Points on a hilly landscape, in no order, each with its height.
A ball rolls from a point to the lowest of its 2 nearest points, and stops where none of them is lower. Distance is the straight distance between rows; heights are no part of it.
K430 height 408: [ 19  24 -11   7  11  32  -9 -31  -5 -31  38 -21  28  52  -3 -31 -23 -20
  40 -23 -30  11   5  57  26 -50]
K658 height 509: [-10  49  10 -30 -29   6 -10 -34  35  18 -23  -5 -10  37   1   0  -8   1
  -6  13 -54   7 -32 -12  26 -29]
K160 height 223: [ -5   0 -22 -20   5 -15  35 -27  49  -6  14   5  36  66  -3 -13 -60 -42
 -21 -47 -33 -18  18  42  15  -9]
K870 height 267: [-63 -28  -5  33  29  13  40 -80  14  36  -2   0  32   0 -21   9 -57 -40
 -68 -42  13  -8  18  18   8  18]
K635 height 441: [ 16  15   1 -39  12 -39  53  37  38  -1  -9   0 -12  -3 -32  25  13 -40
 -60 -23 -33 -40   9 -15  -7   1]
K888 height 643: [-24 -21  11  18 -36  -3 -34  19 -14 -26 -13  42  -3  -8  -9  -4 -25  43
  -8  38   4  13 -18 -28 -22  34]
K375 height 283: [ 24   7  -8 -25  -5  27   0   2  -8  15 -19 -14  -9 -12   8 -13  46 -34
   8 -33  30 -43   5  -4 -54 -24]
K926 height 364: [-23  25 -33 -47  14   2 -19  53 -59   4  19  10 -13  38  30   4  13   4
 -34  23  -3  17 -22 -22  13 -46]
K138 height 309: [ 27  15  27   8 -12 -13  15 -59  30 -10   0  10  29  24 -27  42 -49  20
  25   2   3  -8   1  29  30  75]
K456 height 224: [ 54 -36   8 -24   6  20  46  66 -14  10 -28  19  16 -22   2 -14  20 -40
  -9 -52 -11  -6  14   9 -18  16]
K256 height 469: [-18  15 -36 -10  34 -21  53  -2  62   9   2  24   0  30  18   7   7 -45
 -43 -21 -51  10   7  29  35 -42]
K960 height 142: [  2 -13  -7 -28 -28 -57  -4  40 -42 -16 -30  70  27 -15  51 -27  31  13
   8  -9 -36 -32  22 -16   1 -24]
K580 height 412: [ -9 -15 -15   2  12  16 -62  12 -73 -42  17  16 -36   2  27 -15  21  54
  -5  36  38  -4 -16 -28  10  12]
K189 height 284: [-41  36 -22 -48  15  22  26   4  59 -10 -18 -17  -4   3 -14 -18  10 -64
 -50  -8 -13 -25   0 -52 -26  12]
K975 height 376: [ 10  28  23  30  -1 -18 -58  -8 -16 -58  41 -10 -44  26  14 -29  13  64
   2  -9  -3 -19 -57   0  76 -25]
K542 height 329: [ 53 -14   4   1 -13  -7 -17  28 -25 -21  25  23   8   9  35 -39 -20  51
  20   9 -21   4 -10  54  31 -15]
K800 height 585: [-42  -7 -20   3   5   4  15 -14   6   4 -48  39 -17 -67 -12  13  79 -46
 -48  -6  -7 -20  23 -23  -3   3]
K137 height 242: [ 46 -34  35 -15 -16  31  37  48  15  21 -14 -28   1   6 -27 -11  -3 -58
 -10 -51 -12  -9  -1  21 -25  34]
K941 height 264: [ 15 -13  11 -11 -17  56  10  31  10  24 -16 -10  24  21 -34   8  -3 -33
   7 -40 -40  22  -9  30  -4  -4]
K733 height 291: [ 67  33  -1 -27  14   2  16  -2   2 -39   3  15   5  -4  19  -1  34 -12
  21  13 -11 -26   0  19  -8 -21]
K892 height 486: [  3 -43  -3  24 -15 -70  22  37  -8  12 -20  16 -10 -21   8  22  10  13
  -3 -15  35 -14  31  -8 -41  21]
K993 height 159: [  2 -18   6  40  -6 -17  13 -38  27  17  32  21  33 -61 -10  29 -29  23
 -36  10  12  -9  14  22  14  19]
K728 height 458: [ -7 -32   6  20   3  50  22  -6  13  48 -11  -3   4 -45 -29   4  22 -53
 -51 -48  -9  11  13  34   0  -8]
K204 height 413: [ 26 -34  30  27 -32 -33  20   2  37  36 -31 -12 -29  -4 -30  63  39 -23
  18  -9 -10   9  12  11  -2  29]
K615 height 238: [ -1   4   3  13  -7 -53 -55   9 -15 -27  40  -8 -10 -14 -12  28  14  82
  22  27  36 -29  -3  -3  13 -16]
K433 height 523: [-10 -10 -48 -42  17  21  29  47  -7  35 -11  15   3 -17  43 -64  -6 -14
 -24 -36  -8  24   0  10  -2 -29]
K629 height 525: [ -2  34 -37 -28  20  16  16  -5  25   9  58 -11  -1  36  41 -35 -49 -13
  -7  10 -23  18   2  49  29 -19]
K650 height 433: [-39 -15  -9  17 -16  18 -27 -57  27  32  10  26  -5 -41  28 -31  -2  28
 -37  21   9   0 -18  11  16   1]
K197 height 177: [ -6  -3  -6  59  29  12 -27  15 -23 -43   3   0 -12  63 -28  14  -6  41
  37 -26  41  19 -37  -7   2 -19]
K163 height 679: [ 11   1   5 -21 -27 -23   8  60   3  -4  -5  21  19 -25 -20  40  13  22
  -9  -3 -46  13   9   4   8 -18]
K414 height 414: [-51  -7 -40 -13  19  13 -32 -27  64  15  25  24 -19   4  54 -44  -1  43
 -11  11  14   6   3  -3  12 -27]
K812 height 394: [ 41  14  -7  -6  -5   3   3 -36   0 -17  33 -32   4  38 -15   4 -25 -17
  58 -33  -2 -26  11  75  12 -11]
K172 height 409: [  7  37  24  -1 -12   5 -19 -27  45 -32 -22   4  24  14 -58  17  -3  21
  41   7 -28  -3 -18 -16   6   1]
K665 height 273: [ 27   9   5   6 -31 -47 -13 -16  34  -9  19  38  11  23  11  54   7  32
  15  27 -16 -25 -27  39  40 -16]
K484 height 450: [-27  15 -15 -13  -6   2   5 -69  51  32  18  19 -12 -29  53 -39 -10  16
  -3  28   7   8  -9  26  60  38]
K681 height 312: [ 61   9 -16  -7  -2  -8  16   3   7 -24  31  22   8 -17  16  -9 -18  20
  10  17   5  -6   3  43  -2  14]
K587 height 597: [-42   0 -27 -23  44  -3  29  15  38 -12 -51  11 -21 -43 -19 -49  68 -49
 -42 -39 -16 -30  29 -13  -6  -8]
K816 height 357: [ 15  51  34  18  -5 -24 -27  -3 -33 -61   7   0 -17  33   4 -38 -15  38
   6  12 -37  18 -54 -14  54 -40]
K781 height 341: [ -5  45 -25 -49  20   8  18  63 -44 -17   6  -3  22  33  12  31  29 -48
 -25  22 -10  10   0 -31  -4 -43]
K372 height 331: [ 40 -41  59  33  10  39  31 -13   8  17  16 -51  -4  -5 -41  33  -9 -63
  18  -2  15   0  16  26 -10  50]
K699 height 574: [-50  -7 -12  -3  -2  59  31 -36  44  50 -36 -13 -20 -37   6 -52 -10 -52
 -41 -19 -15  28  -6   3   6  20]
K590 height 349: [ 56 -13  23  29   5 -17 -13  27 -57 -38   4  -2 -15  42  17 -34 -10  48
  53 -24   9  16 -40  23  28 -11]
K352 height 395: [ 38  -5  44  -9 -43 -11  -3   6  19   4 -53  10 -26  -1 -25  22  43  -9
  32  11 -31 -20 -16 -19 -12  23]
K288 height 292: [ 27   0   9  28 -27 -27   5 -14  29  -7   5  15   6  42 -25  49 -34  27
  30  11 -18   6 -16  45  25  22]
K949 height 294: [-16 -18  -9 -13  41  36  69  17  83  -6 -19   8 -10  11  26 -57  -6 -76
   9 -35 -44  17  18  14  25  -3]
K125 height 208: [-36   9 -35 -29  13 -20  40  47  36 -20  -7  18   0 -58  40 -57  -1   2
  -8  18 -35  27  34 -15  13   0]
K140 height 347: [ 22 -25  -9  14   0   4  23 -11 -22  18  -8  19   0 -61  23 -20 -11 -11
 -36 -12  35 -16  17  22 -39  10]
K277 height 205: [ 18 -58   1  -2 -17 -11 -34  30 -34   1  -3  67  -4 -30  55 -28  29  45
  -3  10  35 -15  -9   8   9  22]
K882 height 336: [ 46  22  32  -3  -5  -5   1  21 -23 -24 -43 -54 -19  42 -24  -7  24 -13
  64 -29   7 -15 -23 -16 -35 -22]
K26 height 241: [-59   6 -19   3  31  -6  25 -76  53  32   2  19  20 -12   8 -11 -45  17
 -64 -17   7   2  12   4  30  39]
K135 height 201: [  8  -2 -10  -3  16   0  42  -3  65  -3  15   7  40   5 -35   8 -37 -33
 -19 -59 -24 -25  27  35  -2  21]
K81 height 665: [-25 -35 -14  15   4   8   7  48  -6  18  30   4 -14  -7  -8   8 -64  33
 -81  -4  18  19  -3   0 -20  24]
K741 height 219: [  8  -4  20  65  -8 -67 -34  -8 -12 -23  30 -23 -17 -35 -14  25  14  65
  42  39  51   9 -15   3  19  29]
K222 height 195: [ 21   8  -2  -8 -10 -21  -1 -35  45 -16   1  35  19  36  42 -25 -20   9
   6   4 -41 -20   2  20   2 -37]
K15 height 318: [ 15  -1  18  -2  -1  51  14 -18   7   5  29 -48  15  10 -56  31 -32 -64
  10 -19   6   4  12  50   0  34]
K485 height 332: [ 15  44  36 -12 -20 -32 -36   0 -43 -59 -26   6   8  41  12 -45 -11  24
  10  26 -36  -2 -13 -36  -8 -49]
K608 height 453: [ 16  19  12 -39  32 -29  47  13  56  -4  -9   1  -3  24  12   5  42 -58
 -52 -16 -55 -29  20  -6  16 -45]
K582 height 603: [-34 -15  10   8 -58 -50 -17 -23  15  20 -44  30  -4 -55 -12  19  24   5
 -36  17   1 -36  -3 -16  -8  29]
K994 height 343: [ -4 -41  21  52 -28 -46  -9 -63   0  27  17 -33 -16  39 -13  36 -52  12
  34  -1  26  14  23  41   7  46]
K549 height 595: [-58   2 -26   4 -29 -27  -9  -4   6 -11 -45  53   0 -58 -11 -22  30  -4
 -36   4 -18 -30  25 -28  -4  20]
K424 height 374: [ 25   8  23  15 -37 -35 -14  10 -29 -36 -48 -12 -19  -9 -13  10  49  12
  69  22  10  -2 -14 -29  -6  30]
K360 height 479: [-14  29  -5 -42 -11  -6 -24  17  -6  12   9 -16   1 -10  66 -60  15  23
   2  20 -39  14   4  -5  16 -73]
K436 height 610: [-24   0  25  18 -63 -24 -44 -34 -15   0 -30  16   8 -55 -18  13  28  19
  18  46  15 -31 -24 -22 -10  29]
K333 height 631: [-22 -10 -15  -1 -17  14 -22  22   9 -14 -36  51  24   3  -9 -21   0  34
   4  -3 -19   6   3 -32 -33 -14]
K440 height 430: [ -5 -35   9  42  24  50 -46 -16 -58  -6  21  13 -23 -10  26 -23 -10  46
 -18  29  47  24 -27  -1  10   8]
K565 height 138: [  5  -8   4  -8 -18 -25  22  41 -16  20 -11 -57  -2 -12 -13  12  -8 -37
 -23 -20  39 -34  17 -19 -67  28]
K600 height 620: [ -3 -12 -15   0  -7  22  10  -3  60 -10 -42  54  27  -6  -3 -20  31   1
   9 -12 -35   9  -7  -2 -10 -20]
K891 height 348: [  2  -2  14  38 -16 -49 -15  30 -44 -12 -41 -24 -28  18 -25   4  38  47
  74  -4  19  59 -31 -23  13  21]
K792 height 388: [ 26  -9  -5 -19  22   2 -25  67 -81  -2  17 -31   9  20   7 -27 -25  34
  27 -19  50   4 -10 -19 -22   2]
K381 height 170: [-36  44 -14 -26  19   6  16 -45  68 -11  11  12  34 -42   1 -16 -26  25
  -7  31  -1  10  27 -30  18  39]
K879 height 452: [ 28   4  34 -35  -9  63  22 -25  52  22 -14  -5 -13 -17 -14 -23  -4 -42
   1 -11 -52  15   2  10  30  48]
K506 height 477: [-39  15  -7 -40 -28 -31 -28  -4  52  -5  18   8 -18 -22  70 -48  -7  41
 -13  60 -31  -2 -16 -12  45   5]
K783 height 524: [ 23 -10  25  -4 -10  -4   9  -5 -24   4  -5  -8 -26 -60 -19  45  48 -34
  -5  21   7 -25  28 -17 -17  27]
K64 height 539: [ 10  33 -26 -41   4  44  28 -18  29  21  30 -44  -9  41  39 -34 -22 -74
  -5  -6 -18   5 -12  44  23  -8]
K835 height 496: [-22 -56  16  49 -10 -59  36  17 -26  26 -27 -16   1 -48 -10  12 -23   1
 -39 -10  18   1  31 -16 -47  10]
K46 height 473: [-31 -31  -8  17 -42 -59 -11  39 -60  -1 -17  41  -2 -18  16  29  18  27
  19  25  14  -8  32 -32 -27  53]
K500 height 428: [ -1   9  16 -18 -20  -4  -2 -10  55 -10 -31   6  32 -22 -51  16   2   5
   9 -15 -20 -31  28 -30 -41  18]
K571 height 293: [ 21   6 -15   1 -12 -29  20 -28  49  20   0  29  -9 -11   0  58  27  -6
 -14 -11 -10 -26   4  39  21 -13]
K404 height 465: [-35  22  -1 -42 -44 -29 -62  14   2 -12  18   5   1 -20  32 -52  18  55
 -14  40 -38 -12 -10 -17  20 -19]
K556 height 461: [-30 -59  12  12 -15 -31 -29  56 -69  35 -15  23  22 -45   5  19  15  46
  13  11  32  20  20 -35   4  28]
K572 height 256: [ 16   6 -14 -18  -8  17  16 -12  34  14 -21  -1   1  31  13 -18  -5 -41
 -13 -53   1 -36 -12  17 -33 -30]
K810 height 344: [  3  -5  26  11   0  43  18 -48 -10  22  12 -28  12 -72 -22  32  -9 -25
 -39  41 -18  14   7  -6  12  14]
K535 height 359: [ -1 -14  17  60 -15 -50 -22 -51 -16  23  32 -72 -47  37 -14   3 -15  32
  52  -5  34  23  -1  40  23  19]
K198 height 573: [-39  -3 -29 -24 -13  22  10  28 -18  32 -40  23 -27 -35  -1   6  39 -28
 -49 -15  -8  18  -2 -21 -11  -5]
K339 height 262: [  7  41 -18 -28 -12 -53 -12  16 -17 -33  17  13  -3   4   1  39  16  11
  10  19  -8 -43  23 -16 -21 -35]
K354 height 118: [-17  28 -19 -50   4 -18   0  54 -43 -40   1  31  29  10  37 -40 -11  -1
  -5  18 -47   7  41 -37 -20 -25]
K534 height 314: [ 63   8  18   8  16  16   4  11  -7 -22  -5 -26   4   2 -21  16  38  -5
  67 -21  13  -8   1  19 -15  -9]
K536 height 609: [ -8 -24 -11 -15   3  15  20   7  60   0 -57  29   4 -44  -1 -60  52 -25
 -12 -42 -37  -7  13  -7   4 -15]
K156 height 257: [ 13  22   7  -3  -5 -43 -37   0  -1 -29  27  15  -4  25  13  20   9  61
  -1  32 -11 -30 -16   8  25 -39]
K411 height 510: [-20  43 -18 -29  31 -15  12   9  20   0  44 -19  -6  51  73 -26 -34 -13
 -36  35 -21  19  -3  -4  16 -61]
K798 height 422: [ 21  19  -4  17  29  44 -23  11 -42 -27  23 -12  37  52  -3 -18  10  -6
  42 -42 -15  31 -22  36  34 -78]
K348 height 202: [  9 -41  51  23  26  -9  57 -37  34  32  -9 -19 -12 -11 -43  55   2 -59
 -45 -26   4 -35  16   5   6  47]
K570 height 427: [  8 -18  17   3   1 -19  42  39  37   5 -24  15 -19   4 -45  61  25 -33
 -23 -23 -16 -12  12 -20 -24  16]
K603 height 176: [ 30 -30 -25 -25  -2 -18   9  40 -54  -1 -26  55  -1  -1  41  -6  14  15
  11 -12  23 -15   2  -9 -22  -1]
K2 height 169: [-12  23  -2  37  17  39 -24 -56  -9  -8   8  -1   2 -14 -34  26 -24  15
   3  31  26  15 -21 -13   2   7]
K786 height 289: [-27 -24   9  74  11   0 -20  -3 -32  24  -2 -49 -14  38 -37  30  -9  14
  36  -2  48  53 -21  -9 -30  16]
K259 height 429: [  8  -6  -8  -7  33  -4 -30  52 -86 -11 -38  13  12  26 -22  14  18  32
  66 -12  14  29 -22 -49  39 -15]
K219 height 199: [ 57 -31  24 -43  10  18  17  62 -36  -8 -40  16  20  -8 -10   1  51 -21
  44 -23  -8  -4  18 -23 -15   6]
K526 height 290: [  1  24 -37 -18   1 -21 -13 -18  -8 -13   3  27 -38  21  12  27   6   5
 -15  28  36 -38  -8 -19 -40  -8]
K909 height 377: [ 27  58  34   1 -12 -23 -17 -29  11 -46   1   0  30   8   1 -30  -1  22
  33  24 -45   0 -41  14  60 -28]
K638 height 651: [-46 -65  12  44 -13 -15 -30  19  -1   5  -6  38  -5 -11   0  26 -22  59
 -43  14  19   5   4 -37 -28  23]
K745 height 528: [-16  21  -1 -31 -23 -16 -12  -7  13  -6  -7  26 -31  49  44 -14  -5  16
 -30  46 -45  17 -28 -26  12 -40]
K58 height 535: [  5  -5   2  16  -4   7   3  10 -68 -12 -19  -4 -25 -36  -7  40  30 -17
  16  38  36  15   5 -22 -27  22]
K284 height 434: [  3   0  40 -33  15  69   7 -36  53  43  18 -31 -20 -28 -39 -13  22 -54
 -20 -17 -17 -12   8   7  13  17]
K726 height 451: [-29  42 -27 -35  -7   4 -44 -11 -12 -22  39  -4 -16 -36  13 -38  -3  51
 -13  49   3  -9   4 -16   7   2]
K157 height 515: [-19 -31  51   3   2 -13  26  37 -24  18  -2 -33 -20 -55 -49  35  43 -53
 -18   0   4 -30  50 -51 -39  33]
K220 height 225: [-11   4  40   6   2  18  24 -63  15  49 -14 -40  -5   9 -26  57 -18 -47
 -40  -3  15 -26  -4 -23 -22  28]
K631 height 365: [-35   7 -38 -11  17   8  20  -9  11  15  -7   3  -2 -68  16 -53   0 -22
 -50 -12  18  -7  28  -3 -31   0]
K867 height 250: [-17  28  10 -28  -4  36  10 -23  41  26 -20 -28  -4  20 -45  21 -15 -37
 -39  -5   0 -18 -16 -37 -27  27]
K633 height 198: [  4   4  29  68  12 -19  -7 -56  -6 -13  28 -28  -3 -18 -29  45 -26  37
  24  41  41   4 -15  15  23  29]
K750 height 302: [-14  -7 -30  20   2  35   0 -35  -4   1  49 -17  15  27 -48  55 -37 -39
  12 -12  19  14  22  59  15   9]
K100 height 507: [ 17   7  -9 -40  15  13  51  52   3  15  -9 -12  17  15  41 -48   9 -63
 -48 -30 -34   1  -9   0  -7 -21]
K3 height 506: [-32 -42  26  35  -5 -33  43   5 -53  10 -16 -38   0 -59  -6  43  11 -38
 -28  22 -11 -15  42 -63 -47  18]
K14 height 345: [ 45 -46  49  74  -6  16  33 -46 -33  16  -3 -59  -5  -8 -16  17 -13 -39
  45  15  13  33   4  21  -9  42]
K678 height 110: [  5 -46 -15  40  21 -33 -12  45   0  10  32  -7 -10  63   0  41 -13  42
  31 -20  34  17  13  23 -18  -9]
K446 height 251: [-21   4 -12 -27  16  17  54  27  67   3 -14 -12  -5 -28  51 -61 -34 -29
  23  -5 -38  36  14  -8  15  -8]
K939 height 387: [-11  59 -22 -46  19  33  12 -21  18 -17   6  -3 -24 -36  -1   3  51 -36
   7  56 -16  15   8 -27  18   4]
K168 height 415: [ -1  20  16 -52  39  61  12 -28  64   9  12 -16 -30  -9 -16  -9  51 -59
  -7  19 -11  -5   2 -34  11  13]
K840 height 288: [ 17  15  28 -25   7  29   4  35   8  -2 -29 -13  32  36 -12 -10  18 -35
   2 -18 -49   5 -12 -14 -17 -49]
K707 height 317: [-24  29 -31 -54  18  27  16  47   4 -27  -2  11   0  11   0  10  48 -64
 -19   8 -25 -15  16 -47 -26 -10]
K452 height 407: [ 16  17  13  35 -10  33 -40 -12   1 -47  23   0  29  -8 -26 -42 -32  66
  44 -13 -10  10 -25  34  32   5]
K268 height 431: [  2 -19 -10  28  19  33 -59   7 -13 -11  52  17 -10   2  17  -4  10  55
  -6  15  14  15 -23  38  46  -6]
K887 height 320: [ 18  11 -19  -6   3 -19  -6  14 -16 -27   2  -9 -22  75  17   5 -18  11
   4   8  47 -30 -25 -16 -48 -19]
K382 height 180: [  5 -12   6  19  19 -10  43 -29  46  14 -11  13  18 -41 -38  13 -26 -19
 -47 -27  -5 -17  27  13   2  41]
K358 height 310: [ 40  31  54 -12 -14 -18 -16  16 -22 -24 -31  -9  31  21   9  -9  19  -6
  22   0 -47   4   9 -11 -12 -67]
K376 height 235: [ -1  35   5 -16 -21 -62  -6  40 -26 -23 -14 -30  -7  39 -21  46  28  -2
  44  13 -16 -16   9 -42 -35 -17]
K684 height 226: [ 22   9 -14 -14  -4  12  10 -68  60   6   0  15  20  21  26 -39 -23   0
  18 -33  -5 -38  11  35  -4  -7]
K405 height 162: [-44  16 -43 -37  -6   2  -3  51 -33 -24   8  42   6 -31  49 -62   2  14
   6  28 -22  18  34 -32   3  17]
K857 height 468: [ -3  35  10  -4 -12  17 -32 -90  10   5   4  11 -15   0  19 -28 -16  34
  10  41   9   0 -42  19  53  35]
K444 height 410: [ 12  17  -5 -13 -10   5 -24 -65  -1   6  36 -27 -10  64  -1  -9 -65  12
  17 -19  15 -31  -9  47   6   7]
K271 height 446: [  1 -28 -11  -2  18  -2 -27  47 -72  25 -27  21  29 -22 -23  36  31  23
  56 -15  32  31  14 -26  13  -3]
K242 height 555: [ -3  26 -22 -24   5  67  14 -51  23  47   4 -39 -16  -2  22 -48 -27 -56
 -17  -5  11   7 -11  18  -3  20]
K453 height 393: [ -7   7  11  42   0  -8 -61  -8 -39 -58  11   2 -55   6   4  -8  29  66
  14   1  46 -14 -55 -25  37  -8]
K881 height 308: [ 32  11  32 -30 -14  24 -13  14  10   6 -23 -46 -29  30 -36  10  45 -45
  18 -13   6 -46  -9 -26 -50  -4]
K953 height 470: [  3  75 -22 -36  18   3  -7 -30  18 -33  31 -22  -4  -6  17 -42 -20  26
  15  43  -7   6  -3  -5  29 -15]
K176 height 239: [  6 -42  10  41 -28   1 -28  -9  -3  32  -9  18   1 -13   2  14   9  36
  26  -5  25  10  -4  26 -10   1]
K931 height 263: [ -5 -21  11  35 -13  23  -9  23  -6  17 -23 -12   2  10 -35  35 -11  13
  29  -6  15  34 -13  -4 -33   3]
K610 height 361: [-14  30 -20 -23  22  35  21 -18  15  11  22  -7 -11 -81  -3   9  13 -33
 -39  46 -11  21  27 -14   9  23]
K88 height 167: [ 10   3  -7 -23 -21 -60   5  11  17 -19   2  47  17  -8  55 -27  18  19
 -18   9 -31 -21  14  10  10 -51]
K524 height 406: [  -5   -4  -11  -13   40   -7  -22   75 -109  -22   -9   -1   16   27
  -23    3  -20   20   52   -5   53   16   -5  -56   -6   20]
K815 height 489: [ 11  30   2   1 -27  14 -22 -70  10   8 -19   7 -35  54  -3  10  -7  11
  23  16 -13  -7 -44  23  41   3]
K592 height 319: [-16 -31 -17  32 -13  23 -17   3 -29  37  37 -16 -21  31 -22  58 -28 -12
  -4  -9  15  30  -8  60  17  -5]
K878 height 386: [  7 -15 -18 -11  25  25 -19  50 -52  25  33   0  -2  57  27   9  -9  27
 -14 -21  17  27 -19  17  13 -36]
K214 height 326: [ -1 -16  36  38  -1  -1  22 -93  -1  10  13 -26  31  24 -40  50 -58 -13
  29   6  20   8  22  22   9  60]
K97 height 390: [-40  -2 -69  -1  39  18   2 -21  41   8   8  36  -7 -12  36 -38  -1  -1
 -33  -2  33   2   9 -13 -20 -20]
K301 height 560: [ -7 -33  -5  -7 -12  44   5  20 -62  48 -42  19 -15 -22  22   9  14 -21
 -22 -12  28  17 -17 -20 -24   2]
K922 height 440: [ 15   4  12  -1 -21 -10 -16 -32  35  -6  -9  10  33 -56 -10 -16   3  28
   6  -7  15 -42  25  -2 -39   6]
K818 height 143: [  5 -24 -11  46  14   3 -25  15 -23 -34  44  -5  -2  70 -18  20 -37  30
  49 -29  19  12   0  54  25 -19]
K605 height 658: [-39 -66  16  46  -2  41 -39  14  -4  26  29   7   0 -13   3   1 -47  54
 -66  -3   3  20  -3   3   1  15]
K379 height 644: [-32 -13  -4 -21 -10   9 -47  37 -13  -1 -25  46  23  28  32 -44  11  45
  -3   3 -39  17 -13 -39   5 -51]
K723 height 488: [ 28  69 -14  -4  16  17  -2  -9 -17 -39  40 -35 -25   9 -23   1 -25  16
   8  13   2  14 -30  16  30 -13]
K124 height 346: [-10  20 -34 -14  13   0  11  32  19 -23   5  -3  23  51   5 -17 -37 -14
 -32   4  24 -21 -14 -26 -59 -10]
K134 height 328: [-31 -40  30  58  -7  12  25 -27 -29  34  13 -27  18 -43 -14  50 -25   1
 -22  33  -7  18 -13 -14  -5 -19]
K951 height 378: [ 26   2  10  41  -3   3  -8 -30 -31   7  22 -64 -19  18 -25   8 -23 -12
  47 -22  42   9  -8  55  -1   7]
K262 height 402: [  4 -25 -38   3  10  15   8  22  -7  19  33  42  -5  39  30  23   0   4
 -17 -16 -17  26  -9  47  24 -42]
K11 height 485: [-44  29 -26 -15  38  -5  42 -25  97   8  -8  -1  11  14  37 -13  -6 -27
   1 -17 -34   7  18  -9  40 -45]
K208 height 432: [-11  31 -39 -13  36  28 -47  -8 -29 -41  35  11 -35  -1  38 -39  14  38
  -1  32  29   1 -18 -24   5 -19]
K294 height 107: [ 19  -3  -6  20   1 -47  13  44  -1  10  11 -60  12  27 -16  20 -11  -2
  27 -14  52  14  11  -3 -69  18]
K226 height 171: [ 25 -28  27 -16  13  -8   9  60 -33  -1 -20 -18  13 -22 -23  19  55 -30
  50 -22  24  -5  48 -40 -51  41]
K959 height 547: [-22 -33   2  34  14  21  12  -4 -71  27 -18   3  -6 -22  12  40   9 -22
 -14  27  57  11  -6 -33 -49  -9]
K173 height 311: [-37 -55  20  83  -3   2 -20 -42 -24  42  12 -37 -11  17 -13  42 -19  19
  -3  18  23  25 -17  -2 -10  -5]
K957 height 672: [-12   0 -22 -14 -14 -22  -6  57 -15   7  23   0   0   0 -15  30 -31  31
 -39  -7  -1  10  -1  -6 -16  -9]
K795 height 207: [-56  40  -5 -32  36  21  45 -64  86  26 -18   0  21 -21   0  -7 -16  -2
 -26 -13  -7  11  29 -23  28  48]
K639 height 321: [  6  -9  -2  36  21  -9   2  34 -59  15 -34 -42 -13  55 -26  10  17   8
  69 -30  47  60 -40 -18  -3  18]
K310 height 392: [ 19  42  10  23 -16  -9 -41 -39  20 -54  -3   3  31 -19 -31 -17  10  41
  52   9  -1 -10 -41   7  29  -6]
K252 height 418: [ -9  -2 -17   7   9  12 -24  27  13 -17  46  36  13  23  18  11  -3  48
 -19  31 -32  37 -17  36  58 -29]
K667 height 158: [  4  13   1 -37 -13 -32  -2  45 -81 -28 -29  49  26  20  28  -9  32 -11
  24  24 -45  -6  26 -35   0 -20]
K838 height 76: [ 21 -30 -17  16   0 -16   8  24  10  16  28 -26  18  33  -3   9 -50   6
  17 -37  47 -15   6  36 -43   9]
K121 height 330: [ 48 -29  -7  12  -9  22  26 -18 -10  20  19  16  -5 -19  15 -10 -30 -18
 -11  -7  16   2  21  68  -9  30]
K884 height 222: [ 15 -48  19  36 -24 -26 -49 -15  -7   5  18  29  13 -43  42  -6  16  42
  16  21  51 -20 -21  31   3  17]
K251 height 285: [-31 -12 -20  20  10  34   4 -71  16  36  35  -5  20   2  -9  23 -42 -37
 -33 -15  16   1  27  47   7  12]
K979 height 141: [ 14 -27  18  31  17 -35  16  33 -27   2 -18 -58  18 -14 -28  12  23 -14
  44   7  46  31  42 -41 -69  44]
K651 height 135: [  2  37  -5  -4   8   4   3 -38  28  -4  25  11  24 -34 -30  38 -30  24
 -22  35  11  -2  11  -9  14  34]
K296 height 447: [  0  -4  25 -28  -5  43   3   7  22  37  -7 -22 -16 -56 -42   7  46 -39
 -32 -33 -17 -18  20  -4  -5  -8]
K126 height 494: [  2  37  -4 -48   2 -13  18  26  10   8   1 -20   6  15  61 -43   1 -37
 -32   6 -42  11  13 -10  -7 -60]
K848 height 369: [ 54  14   6 -11  24  -1  -2  49 -81 -37  -8 -12  16  44  13 -30 -24  14
  34 -22  15  14 -33 -12   3 -27]

Where does a ball stop that starts at each point below?
K635 | K960
K168 | K960
K268 | K651
K214 | K651
K638 | K733
K783 | K733
K485 | K838
K658 | K733
